A landscape with many valleys, sampled at points; each row gives a point and its height.
From any point a ball takes the steepest step (drop divided by distance) to one of its 2 nearest points. It stops when none of these is lower. Distance is the straight distance between rows; heights are no part of it.
fupeg: [123 115 140  89  75 140 119 108 117 143 160 109  84 114 187 174  90 164
 139 134 177]  height 720
sim: [153 124 136 140 141 135 131 144 150  71  93 153 154 130 103 112 125 123
 119 156 107]  height 391
gilu: [147 129 138 133  57 140 104  97 139  92 154 103 101 104 218 186 105 134
 115 165 130]  height 129
Zif: [ 81  92  82  95 119 127 214 141 164 196 177 111  69  61 160 107 148 167
 182  50 134]  height 768
Ser: [119 123 110 147  81 116  98  95 133 124 159 121 126 116 174 171 127 119
 103 157 101]  height 254
Dafek: [125  91 150 143  80 130 146 159 126 106  95 121 157 115 121 113 144 187
  72 195 123]  height 161
Fava: [182 127 177 169 100 147 128 100 115  75 123  94 112 135 166 125  97 147
 125 157 160]  height 349
Pamad: [ 95  96 139 109  86 138 162 136 100 174 140 108 115 116 126 111 128 183
 112 136 180]  height 634
lis: [ 73  90 112 111  57 116 135 135 113 170 149 120 120 103 157 147 136 163
  90 185 130]  height 815
Lotuf: [113 108 108 118  48 131 115 102 126 138 168 114  98  94 198 179 113 140
 115 162 122]  height 195
letal: [ 85 135  95 115 170 121 137 133 123 176 133 147 151 141  73  99 160 104
 115  86  90]  height 434
noka: [100 149  98 119 184 114 135 122 138 181 159 126 121 141 122 130 143  95
 148  50 112]  height 370
Linil: [120 153 112 149 155 126 106 123 156 125 119 154 147 134 129 122 147 122
 124  89  75]  height 863
vuzez: [105 131 101 131 177 148 170 139 123 160 124 128 161 135  66  68 172 123
 106  54  79]  height 488
nog: [174 180 136 127 209 148 104 150 151  63  75 170 134 149 110  98 107  53
 170 113  82]  height 338
Lovo: [157 158 107 147 171 123 106 120 138  84 108 160 151 139  92 116 122  38
 143 148  77]  height 565
vis: [171 161 134 171 169 120 110  88 125 110 133 123 117 158 144 123 103  85
 150  98 109]  height 153
bof: [107  92  71 122  89 118 151  80  97 154 191 106 102 116 124 141 117 104
 148 136 130]  height 604
Nivi: [143 107 125 115 112 111 117 133 132  84 127 135 127 121 120 163 106  97
 128 203 145]  height 845
rosep: [126 116 166 115  92 141 136 118  99 151 145  97  97 133 158 140 112 178
 116 128 191]  height 684
pavad: [137 105 119 151  82 134 156  85  81 141 180  76  95 127 148 119 116 135
 138 111 164]  height 419
zurus: [ 93 156 105 103 198 129 132 144 142 185 129 145 143 141 105 107 162 116
 132  36  91]  height 403
migu: [176 130 194 166 108 155 134 127 121  87  98 107 129 137 150 110 117 189
 109 131 158]  height 424
zuba: [161 116 180 140  73 149 127 127 110  92 127  91 117 119 169 140 109 173
  93 179 172]  height 412
vitap: [144 133 198 144  70 140 115 130  95 127 116  85 135 136 167 145 132 176
  57 178 148]  height 444
mun: [ 85  90  64  90  99 114 139 149 156 120 156 164 107  89 110 153 122  98
 158 144 133]  height 646
gibu: [ 77 101  88  84 134 135 145 178 159 132 112 172 138 105  74  99 142 124
 118 135 126]  height 628
rozib: [168 168 187 143 142 121  87  99 106 122 123 121 116 154 170 154  93 119
 125 144 150]  height 281
Bodo: [131 110 135 119  98 130 108 145 167  83 116 148 111 101 165 165 108 152
 132 160 148]  height 282
kezuf: [185 169 145 164 187 139 111 113 136  82 101 148 134 157 126 105 101  80
 153 119  90]  height 253
vizag: [149 102 129 154 110 139 162 106 106 101 134 107 131 133  98  96 117 131
 124 142 153]  height 213
gib: [ 99 163 103 120 144 118  77 147 160 143 106 176 161 127 123 145 161 114
 120 118  69]  height 884
pimo: [125 114 111  98 123 101 110 169 142  75 104 151 146 115  91 163 129  76
 133 223 139]  height 816
zukat: [150 137 104 159 169 121 144  86 119 127 166 102 101 144 142 128 109  81
 170  71 126]  height 251
toler: [103 109 123 103  98 136 129 144 165 123 140 150  96  96 161 148 110 175
 139 117 151]  height 393
libus: [140 168 146 132 133 110  54 143 162 101  93 159 150 125 169 181 134 120
 128 169 105]  height 825
zim: [168 133 146 154  97 142 134  63  88 124 173  77  87 135 178 146  91 123
 150 113 168]  height 378
Vemet: [146 116 181 160  84 135 131 129  93 130 104  98 158 139 123 114 143 183
  57 179 131]  height 307
kogap: [111 122 121 133 154 133 188 137 123 189 147  93 114 121 121  92 155 166
 153  30 160]  height 669
lilut: [ 93 100 101 101 141 131 218 146 140 205 169  89  90  92 137  98 156 165
 180  39 168]  height 734
tazul: [126 166 141 134 135 123  73 147 169 111  84 166 164 126 152 150 151 143
 111 132  67]  height 880
guv: [ 81  61 103 104  75 134 194 150 104 158 139 120 106 102 107  86 121 180
 125 160 180]  height 593
Taf: [144 136 176 138 139 142 136 129  94 146  95 119 155 160  81  88 140 172
  98 121 137]  height 400
gige: [151 151 170 147 172 148 134 128 129 135 109 116 122 152 136 102 128 167
 144  52 141]  height 590
vaf: [155 106 127 132  75 137 120 118 149  61 135 122 103  97 176 171  91 128
 134 179 143]  height 194
Zemi: [ 92 101  76 125 139 128 195 144 180 160 168 124  91  74 152 111 152 144
 167  33 108]  height 794
mado: [ 98 100  97 124  82 110 129 102  91 165 173 112 126 128 129 151 121 114
 109 171 137]  height 584
tonef: [147 174 121 143 168 106  77 110 123 123 111 153 164 156 108 136 140  60
 133 153  69]  height 608
zizom: [105 114  97 107 149 133 135 150 153 106 126 162 133 124  85 116 125  99
 140 120 128]  height 666
lidam: [ 88  96  90  95  81 114 120 159 164 126 137 162 119  83 145 170 125 133
 136 173 128]  height 670
Lof: [ 87 120  92 137 131 127 158 127 157 180 163 129 111 100 147 116 155 157
 133  49 106]  height 819
neki: [153 143  99 141 161 140 113 152 162  41  99 175 147 117  74 110 123  31
 148 148  70]  height 521
Para: [166 152 173 156 143 144 115 120 132 106  98 124 131 146 142 114 118 164
 126 101 133]  height 528
buse: [139  99 132 133 101 128 135 159 147  71  91 143 160 112 107 126 137 141
  93 197 115]  height 286
Leke: [186 144 194 162 142 142 133 110  82 118  92 105 161 161  96  87 135 154
  98 143 116]  height 250
diviz: [ 99  94  62 120 117 113 157 119 132 134 172 134 112 110  94 131 121  83
 151 122 126]  height 625
zoleg: [117 138 158 113 103 100  86 130  86 161 127 106 149 142 146 176 137 118
  76 207 142]  height 748
Nel: [122 159 115 126 136  89  67 113 123 134 126 142 160 140 126 168 138  68
 128 179 109]  height 652
suku: [114 114  92 120 152 117 154 109 126 160 173 114 102 126 129 131 120 105
 168  67 141]  height 320
fis: [117 118 125 147 116 112 123  96  91 156 151 111 142 149 109 127 135 119
  96 151 130]  height 554
ruro: [151 168 142 146 190 133 118 110 110 147 114 128 147 170 102 105 136 104
 133  79  95]  height 467
det: [171 108 145 162 104 150 161 101 108  83 144  82 105 126 140 101 107 150
 145 119 179]  height 291
zipe: [110 149  97 104 154 120  96 149 165 106 118 174 126 124 118 149 124  83
 159 111 115]  height 705
gafu: [ 84  97 116  96 126 142 164 165 136 154 122 151 126 118  86  90 139 164
 121 124 154]  height 581
dafet: [ 97  96 129 112  73 106 120 141 102 150 129 114 144 125 135 159 139 145
  77 214 135]  height 790
bugif: [161 128 121 135 161 148 142 145 154  41  96 154 147 125  69  92 116  76
 136 143 101]  height 470
mula: [129 153 142 126 184 134 144 137 151 172 131 119 115 136 150 127 134 156
 155  23 138]  height 519
bon: [117 148 138 106 131  92  78 138 102 144 106 133 164 149 105 166 147 103
  97 206 117]  height 698
Gitul: [169 127 149 171 140 133 147  94  80 106 123 106 153 161  77  78 128 116
 113 147 126]  height 110
Fop: [ 94 126  83 148 126 126 126 124 165 143 147 151 132 108 139 124 149 137
 122  75  77]  height 840
dab: [ 80 125  85 100 104 103  94 163 163 131 119 166 146 104 120 164 153 110
 119 176 108]  height 704
Puz: [ 92 124  98  89 120 106  99 194 159  96  83 166 166 105  93 158 158  96
 118 210 113]  height 761
nizu: [ 82  72 113  74  85 124 161 159 123 148 131 140 103 107 118 130 112 164
 134 174 181]  height 556
nozi: [128 114 136 143 127 137 178 123  87 188 152  63 101 128 130  88 152 174
 149  49 193]  height 585
diro: [177 177 194 128 154 120  63 127 124 110  87 140 141 155 166 159 109 127
 118 166 126]  height 119
mir: [116 117 142 108 142 134 142 153 118 141 103 140 155 145  76 101 137 157
 107 139 151]  height 530
Kenem: [170 146 164 137 136 126 116  82 100 118 150 103  94 152 160 140  86 105
 156 130 176]  height 343
Kog: [155 184 151 124 199 146 100 135 129 131  85 155 158 168 113 108 146 129
 135  68  57]  height 411
Nar: [163 181 178 137 188 126 102 105  97 151 114 122 125 179 124 121 115 117
 141  96 135]  height 512
Bevit: [186 184 178 151 187 142  94 121 121 109  76 150 149 169 135 104 121 124
 137 102  72]  height 344
zitaf: [139 148 129 153 157 118 116  94  95 152 139 124 151 163  93 114 139  99
 110 116  99]  height 511
sufif: [131 107 129 106 120 119 129 119 108 120 143 121 117 140 115 140 100 112
 142 168 176]  height 865
vevel: [118 149 114 126 204 143 161 146 156 166 126 113 133 135 128 100 154 125
 149   7  98]  height 454
Vomi: [144 101 120 150 106 139 181  91  84 148 168  60 102 127 120  89 136 151
 152  80 186]  height 490
nok: [ 86  96 131  82 103 132 136 174 156 141 113 156 111 104 132 135 126 184
 124 154 162]  height 491
ziva: [129 177 123 105 154 120  61 158 180  91  95 183 133 127 151 168 124 100
 157 134 108]  height 758

For each start below, name the point where the ball stops.
mula -> vis
rosep -> gilu
pimo -> ruro
bon -> Dafek
tazul -> Gitul
gib -> diro
kogap -> diro

Call two points neighbours if one is among the 2 nearest of the other. Go from one point of each pair to the other, from neighbour to neighbour, staying as low as possible. Name the highest point that can't be avoided.
vis / diro -> libus
Fava / ruro -> Lovo
Dafek / Gitul -> vitap
